Each scene shows the same named points in several views. A view is turned or mirrored, shifted and resized as a whole, has a little noise and may leave points out.

Scene 1
View 1
k696: [2, 9, 0, -3, 13, -5, 7, -10, -8, -6, 3, -14, -14, 1, 5, -8, -21, 4, 19, 2, -4, -12, -1, -1, 11, -6, 0, -13, -8, 5, 7, -4, 14, 3, -12, 0, -12]
k518: [25, 8, 13, -14, 8, -18, -3, 6, 9, -3, 12, -13, -29, 2, 6, -16, -2, 0, 9, -13, -7, 0, -12, -8, -3, -6, -1, -21, -21, -1, 10, 2, 22, -5, 10, 1, -28]
k752: [-1, 6, 2, -4, 9, -5, 13, 1, 3, 2, 4, 2, -6, 4, 9, -7, -21, 3, 20, 2, 13, -15, 9, -4, -1, -4, -6, -13, 9, 6, -7, -2, 8, 2, -7, 2, 3]
k891: [5, 17, 9, -22, 6, -2, 10, 23, 10, 6, 11, 8, -4, 18, 10, 8, -8, 12, 16, -2, 18, -9, 12, -5, -9, 5, 11, -34, -4, -4, -8, 2, 8, -12, -5, -2, -9]
k966: [27, 33, 13, -8, 20, -13, 30, -6, 9, 7, 29, 9, -22, 14, 8, 0, -14, 1, 11, -5, -21, -2, 12, -17, 5, -8, 0, -4, 1, 8, -22, 4, 28, 8, 12, -9, -21]
k443: [-10, -6, -3, -4, 5, 3, 22, -9, -12, -1, -4, 6, -2, 1, 6, -14, -23, 7, 21, 13, 15, -20, 10, 5, 2, -6, 3, -13, 14, 7, -4, -2, 5, -1, -24, 9, 8]
k575: [4, -10, 3, -5, -1, 4, 23, 4, 14, -3, 0, 22, 4, 1, 2, -17, -11, 10, 9, 10, 21, -20, 15, 2, -14, -1, 11, -13, 21, 10, -15, 9, 10, -4, -19, 10, 2]
k845: [7, 14, 6, -14, 8, -11, 4, 8, 0, 10, 8, -6, -16, 9, 10, 2, -11, 6, 18, -8, 9, -4, 3, -10, 3, -1, 1, -27, -11, -4, 3, -5, 13, -7, 0, 2, -12]
k378: [14, 13, 5, 2, 16, -3, 9, -6, 12, -17, 12, -3, -12, -2, 1, -15, -19, 0, 13, 2, -10, -15, 0, -1, 1, -7, 2, -4, -2, 13, -4, 6, 20, 7, -7, -4, -19]
k734: [10, 21, 3, 0, 14, -6, 34, -13, 2, 14, 14, 12, -7, 12, 8, 5, -20, 6, 14, 0, -3, -6, 22, -17, 11, -4, 5, -7, 12, 8, -19, -2, 17, 6, -7, 0, -8]
k485: [20, 7, 4, 8, 13, -21, 4, -13, 13, 6, 9, -12, -22, -4, 8, -12, -15, -5, 12, -13, -6, 1, -1, -21, 6, -5, -13, -2, -2, 8, 3, -4, 22, 12, 10, 2, -16]
k943: [6, -9, 9, -22, -4, -14, 15, 2, -16, 13, 1, -1, -23, 5, 9, -20, -4, 7, 16, -3, 12, -7, -4, -2, -2, -9, -3, -25, -5, -8, 5, -3, 12, -12, 0, 14, -2]
k672: [3, 46, 11, -10, 28, -7, 18, 10, 6, -8, 32, 5, -15, 13, 18, 5, -32, -7, 29, 2, -11, -21, 14, 1, -2, -9, -20, -7, 9, 10, -31, 2, 13, 9, 18, -20, 1]
k782: [15, 4, 12, -20, 1, -14, 10, 8, 0, 4, 10, 0, -22, 6, 9, -16, -4, 4, 13, -6, 5, -6, -4, -3, -6, -7, -1, -24, -9, -4, 0, 1, 16, -8, 6, 6, -12]
k627: [-3, -2, 0, 0, 5, -7, -1, 2, 7, 0, -3, -9, -6, -2, 9, -9, -18, 3, 19, -3, 18, -11, 2, -5, 0, 0, -5, -17, 0, 5, 7, -5, 7, 1, -10, 5, 0]
k758: [22, -4, 8, -6, -2, -18, 11, 2, 15, 20, 3, 4, -16, 3, 8, -8, 0, 5, 5, -15, 15, 3, 6, -23, -5, 1, 3, -18, 1, -2, 1, -1, 17, -3, 5, 12, -12]
k532: [22, -4, 6, -3, 1, -12, 22, -10, 8, 13, 5, 8, -15, 2, 4, -14, -3, 6, 4, -5, 4, -1, 7, -17, 0, -4, 7, -11, 4, 3, -3, 2, 21, 0, -6, 13, -14]
k148: [15, -3, 2, 7, 6, -13, 9, -8, 18, 3, 2, 1, -10, -5, 5, -15, -13, 0, 9, -7, 7, -6, 5, -16, -2, -2, -2, -6, 7, 10, -1, 0, 17, 7, -2, 7, -9]
k251: [21, 11, 9, -5, 15, -8, 8, -4, 9, -22, 15, -4, -21, -4, 2, -25, -16, -3, 10, 2, -18, -16, -8, 5, -2, -12, -2, -4, -5, 13, -5, 10, 24, 6, 0, -3, -23]
k590: [21, 8, 13, -10, 11, -17, 14, -9, -5, -11, 16, -5, -34, -5, 6, -34, -12, -6, 13, 0, -22, -14, -13, 5, -2, -20, -14, -4, -6, 6, -5, 6, 25, 3, 13, 1, -16]
k132: [11, 6, 4, -4, 9, -2, 17, -4, 6, -8, 7, 3, -10, 1, 3, -14, -14, 5, 11, 4, -1, -13, 4, -2, 0, -5, 8, -11, 1, 8, -5, 4, 17, 1, -13, 3, -14]
View 2
k966: [17, -4, -8, 8, -2, 23, -12, 13, -2, -5, -13, 7, 25, 7, -22, -19, 8, -17, 12, 16, 19, -7, 2, -11, -10, -17, -5, -7, -7, 2, 10, -7, -20, 8, 3, 24, 9]
k845: [5, 1, -15, -8, -7, 2, 0, 12, -13, -21, -8, -5, 15, -16, -8, 8, 17, 10, 18, -3, 17, -6, -1, -4, 0, -13, -6, -3, 1, -1, -1, 10, -10, 14, 10, 17, 5]
k251: [15, -1, 8, 8, -9, 18, 8, 1, -2, -5, -16, -16, 19, 2, 2, -28, 16, 0, 9, 12, 13, 4, 10, -5, -12, -12, -18, -18, 8, 1, 2, 9, -4, 1, 22, 21, 0]
k752: [-10, 0, -5, -5, 5, 0, 7, 4, -6, -15, -14, -1, 8, -17, 6, -8, 11, -3, 18, 1, 1, -9, 7, 3, -4, -17, -9, -5, -7, -3, -3, 13, -7, 3, 3, 8, 4]
k758: [-11, 0, -22, -1, -2, 4, -2, 26, -8, -7, 2, -2, 15, -21, -4, -4, 8, 8, -4, -4, 17, -2, 8, -16, -4, -7, 0, -8, 6, 4, 1, 15, -18, 16, 4, 15, -3]
k627: [-15, 3, -5, -11, 2, -5, 14, 7, -8, -16, -15, -10, 10, -20, 11, -3, 16, 8, 17, -6, 8, -2, 6, -1, -2, -13, -14, -8, 4, -2, -4, 18, -4, 5, 9, 3, 1]
k943: [9, -5, -18, -1, -3, 0, 5, 9, -5, -30, 3, -12, 7, -29, 6, 1, 5, 12, -1, -10, 3, -7, 7, -5, -4, -12, -5, -8, -3, -5, 6, 28, -10, 10, 18, 20, 8]
k443: [-10, 3, -5, -11, 12, 0, 6, -5, -10, -22, -16, -4, -2, -22, 16, -14, 13, -4, 14, 0, -15, -8, 8, 5, -7, -20, -15, -1, -20, -10, 0, 29, -1, 1, 13, 3, -1]
k378: [4, 2, 5, 0, -4, 15, 5, 2, -6, -5, -21, -9, 17, 1, 1, -25, 19, -2, 16, 11, 11, 2, 8, -5, -10, -14, -18, -12, 2, 0, 0, 9, -4, 3, 16, 14, -3]
k891: [2, 0, -14, -8, -5, 3, -11, 11, -17, -16, -1, 1, 7, -19, -4, 10, 23, 9, 21, 11, 7, -11, -1, 4, -1, -16, 2, -1, -7, 0, -20, 13, -10, 16, -2, 28, -7]
k132: [1, 2, -3, -3, -1, 12, 0, 5, -10, -9, -14, -8, 11, -8, 3, -21, 16, 0, 10, 9, 3, 0, 7, -4, -9, -14, -14, -8, -6, -2, 0, 18, -4, 7, 16, 14, -5]
k485: [-5, 0, -8, 2, -2, 9, 13, 17, 0, -5, -18, -5, 28, -3, -7, -16, 7, -2, 6, -5, 26, 2, 8, -17, -8, -9, -14, -13, 13, 5, 15, 0, -13, 5, 13, 4, 11]
k734: [-2, 1, -13, -4, 11, 14, -10, 10, -7, -9, -18, 12, 13, -4, -14, -17, 9, -18, 13, 9, 5, -9, 1, -8, -9, -20, -7, 3, -20, -4, 9, 6, -15, 7, 0, 8, 4]
k696: [5, 3, -3, -10, -2, 7, 9, 1, -10, -20, -23, -12, 16, -9, 1, -11, 18, 4, 18, -4, 10, 1, 2, -4, -6, -15, -22, -6, -2, -4, 9, 14, -1, 7, 23, 7, 6]
k782: [13, -4, -12, 3, -9, 6, 2, 13, -7, -20, 1, -11, 13, -18, -1, -1, 12, 11, 4, 0, 13, -4, 7, -4, -5, -10, -4, -13, 4, 2, -1, 16, -11, 11, 14, 27, 3]
View 3
k518: [-8, 8, 0, -4, 4, -2, 18, -12, 23, -6, -36, -36, -31, -37, -2, -1, 4, 4, 6, -15, 13, -11, -10, -7, 3, -8, 0, -15, -20, 25, -2, 1, -29, 14, -12, -13, -21]
k251: [-7, -9, -5, -19, 0, -23, 20, -9, 24, -7, -25, -23, -7, -33, -23, -2, -9, 2, 1, 12, 20, -17, -1, -9, 2, -19, -5, -1, -3, 21, -16, 4, -21, -6, 15, -21, -16]
k891: [-4, 24, 2, -3, -6, -8, -13, 1, 24, -16, -9, -32, -28, -14, 10, 10, 12, 8, 7, 6, -27, 17, 1, 10, 9, -20, 16, -4, -23, -11, 4, 22, -21, 20, 13, 1, -15]
k782: [-12, 13, -5, -10, -6, -8, 13, -5, 25, -13, -19, -28, -24, -26, -2, 5, 8, -2, 0, -7, -4, -1, -3, -8, 8, -15, 18, -11, -18, 17, 0, 10, -22, 15, -12, -4, -21]
k966: [-4, 18, -8, -17, -7, -4, 8, -18, 2, 4, -28, -25, -24, -25, -17, -17, -21, 19, 22, 15, 9, 17, 12, -12, 15, -24, 7, -9, -6, 23, -11, 1, 6, 1, 27, 0, -36]
k672: [3, 13, 12, -17, -27, -1, -19, -5, 19, 1, -39, -2, -6, -7, -27, 2, -33, 31, 12, 41, -1, 8, 8, -15, 10, -21, 12, 1, -8, 19, -7, 21, 9, 14, 34, 3, -16]
k590: [-13, -6, -7, -23, -9, -15, 28, -11, 24, -8, -33, -17, -8, -32, -25, -4, -13, -1, -3, 2, 21, -17, -2, -22, 5, -16, 7, -8, -5, 41, -9, 1, -15, 2, -4, -15, -25]
k443: [-14, 20, -3, -24, -13, -41, -5, 7, 27, -21, 14, -19, 2, -9, -8, 28, 11, -4, -26, 18, -4, 20, 13, 2, 1, -26, 14, 8, -10, 8, -30, 21, -10, 2, -8, -14, -8]
k532: [-18, 24, -13, -11, 3, -20, 18, -5, 12, -6, 4, -32, -29, -29, -9, -5, 12, -5, 2, -2, 12, 16, 8, -1, 7, -20, 20, -6, -12, 11, -22, 3, -9, -4, -8, -5, -28]
k627: [-11, 24, 10, -5, -5, -18, -8, 6, 28, -11, -7, -21, -17, -20, -8, 23, 15, 5, -13, 9, 10, 9, 0, 4, -7, -11, 13, 2, -21, 10, -27, 18, -18, 12, -23, -12, -6]
k132: [-10, 11, -4, -13, 2, -29, 5, -3, 20, -10, -5, -30, -13, -26, -10, 6, 6, 4, -2, 15, 9, 7, 6, 5, 0, -22, 2, 2, -8, 5, -25, 8, -16, -6, 11, -15, -14]
k845: [-6, 28, 7, -7, -6, -6, -4, -6, 20, -10, -21, -33, -26, -20, 7, 12, 6, 12, -1, -3, -4, 15, 1, -2, 5, -14, 9, -9, -24, 16, -6, 14, -17, 21, -10, -5, -19]
k148: [-15, 22, -1, -4, 4, -16, 7, 4, 18, -1, -3, -24, -25, -30, -20, 2, 10, 1, 3, 8, 23, 7, 3, 2, -4, -13, 20, 0, -12, 8, -32, 7, -8, -3, -14, -7, -17]
k752: [-11, 23, 4, -12, -11, -20, -8, 5, 24, -10, -3, -17, -11, -14, -14, 17, 5, 6, -10, 18, 2, 15, 8, -1, 0, -19, 20, 3, -14, 8, -23, 18, -8, 8, -6, -6, -12]
k734: [-9, 33, -6, -20, -9, -22, -2, -9, 4, -4, -2, -25, -16, -17, -10, 0, -8, 15, 4, 20, 3, 34, 22, -3, 10, -27, 13, 0, -7, 13, -26, 10, 9, -1, 16, 0, -29]
k575: [-16, 12, -13, -13, -1, -35, 2, 13, 28, -17, 24, -19, -13, -17, -15, 11, 20, -11, -6, 22, -9, 10, 9, 10, 2, -27, 30, 9, -6, -19, -22, 20, -13, -9, 9, -6, -10]
View 4
k696: [-5, -11, 7, -8, 10, -2, 6, 4, -21, 5, 20, 15, -15, -8, 1, -10, 16, 17, -21, -16, -4, -1, -2, 5, -1, -12, 1, 18, 12, -4, -1, 9, 15, -28, 15, -8, -3]
k758: [-1, -14, 1, -14, -14, 7, 21, 6, -34, -2, -5, 8, 2, -14, -14, -31, 15, 13, -4, -11, 18, 0, 10, -11, -9, 14, 9, -2, -12, -6, 12, -3, -15, -6, 22, 4, -18]
k532: [-1, -19, -8, -18, -2, 12, 18, 2, -27, -3, 10, 10, -3, -9, -2, -23, 23, 22, -15, -8, 22, 4, 10, -10, -5, 15, 5, -6, -4, 2, 8, -3, -14, -13, 19, -2, -5]
k734: [-16, -13, -9, -13, 23, 34, 10, 5, -9, -21, 10, 5, -3, -14, -15, -32, 21, 15, -31, -1, 19, 9, -3, -9, 5, 9, 11, 0, 7, 0, -15, -8, 4, -26, 24, -4, 6]
k782: [5, -16, -2, -14, 2, -12, 17, 5, -32, -3, 4, 14, -1, -16, -5, -31, 8, 23, 1, -28, 11, -3, -4, -13, -15, -6, 13, 8, -8, 0, 15, 2, 3, -13, 22, -12, -15]
k845: [-8, -13, 1, -4, 1, -2, 12, 10, -30, -7, -2, 10, 0, -24, -14, -27, 6, 16, -4, -15, -4, 1, -2, -5, -10, -9, 12, 22, -1, -8, 3, 1, 9, -21, 20, -3, -17]
k943: [4, -22, 4, -6, 5, -15, 20, -4, -40, 5, -2, 16, 2, -26, 2, -13, 19, 31, -4, -26, 18, -3, 3, -19, 1, -14, 1, -1, -11, 0, 15, -2, 10, -19, 26, -15, -24]
k518: [12, -12, 0, -19, -11, -15, 14, 12, -40, 3, 17, 16, -17, -14, -4, -35, 5, 18, 6, -30, -7, -6, -7, 2, -31, -2, 18, 17, 0, 1, 17, 6, -10, -10, 15, -7, -6]
k132: [0, -15, -7, -17, 12, 1, 11, 4, -8, -4, 22, 11, -3, 4, 0, -21, 15, 21, -17, -14, 12, 5, -1, -7, -3, 4, 4, 12, 5, 0, 5, 8, 6, -21, 13, -13, -3]
k590: [19, -11, 3, -28, 14, -6, 14, 2, -30, 7, 35, 22, -30, -4, 6, -36, 17, 21, -10, -41, 14, -10, -22, -1, -20, -11, 17, -5, 4, 13, 9, 5, 1, -15, 24, -24, 13]
k485: [2, -2, 16, -19, -8, 18, 11, 2, -32, 8, 19, 14, -27, -5, -12, -34, 15, 0, -17, -16, 3, -7, -6, 11, -11, 5, 14, -2, 3, -4, 3, 2, -10, -12, 23, 6, 8]
k148: [0, -6, 9, -19, -4, 9, 13, 0, -17, 7, 14, 13, -8, 9, -7, -26, 17, 5, -16, -9, 18, -3, 5, -3, 0, 12, 5, -3, -4, -7, 9, 6, -6, -13, 19, 2, -5]
k891: [-13, -16, -11, -5, 12, -8, 13, 14, -8, -22, -11, 3, 25, -15, -21, -35, 0, 21, 1, -12, 8, 8, -1, -22, -8, 0, 13, 31, -8, -12, 6, 4, 14, -19, 15, -10, -26]
k672: [-12, 6, 8, -17, 43, 21, 3, 8, 6, -23, 12, 10, -9, -4, -32, -63, 0, 1, -19, -27, 12, 0, -43, -7, -5, -15, 32, 16, 5, -1, -19, 0, 32, -25, 32, -23, 14]
k378: [3, -7, -2, -22, 12, 2, 7, 8, -5, -2, 33, 13, -15, 14, -2, -30, 11, 14, -18, -16, 5, 0, -11, 2, -9, 4, 10, 15, 11, 0, 4, 12, 6, -22, 12, -12, 7]
k627: [-6, -5, 19, -5, -1, -7, 11, -1, -13, 11, 5, 13, -1, 3, -7, -14, 11, 7, -14, -10, 7, -6, 3, -3, 9, -6, -1, 13, -4, -17, 10, 11, 15, -22, 18, -2, -20]
k575: [-5, -17, -8, -16, 17, -2, 15, -4, 12, -7, 8, 8, 21, 22, -1, -19, 20, 24, -19, -4, 41, 7, 9, -30, 17, 16, -5, -1, -10, -5, 13, 9, 12, -18, 14, -15, -20]
k251: [12, -9, -3, -29, 13, -5, 8, 6, -11, 3, 39, 17, -21, 13, 4, -34, 12, 18, -11, -29, 6, -3, -17, 2, -18, 0, 14, 11, 11, 8, 9, 13, 2, -17, 13, -19, 13]

Which points are out of place in each view (at most two, in the order of its rows)? Write - if all are in place.
view 1 => -
view 2 => -
view 3 => k251, k132
view 4 => -
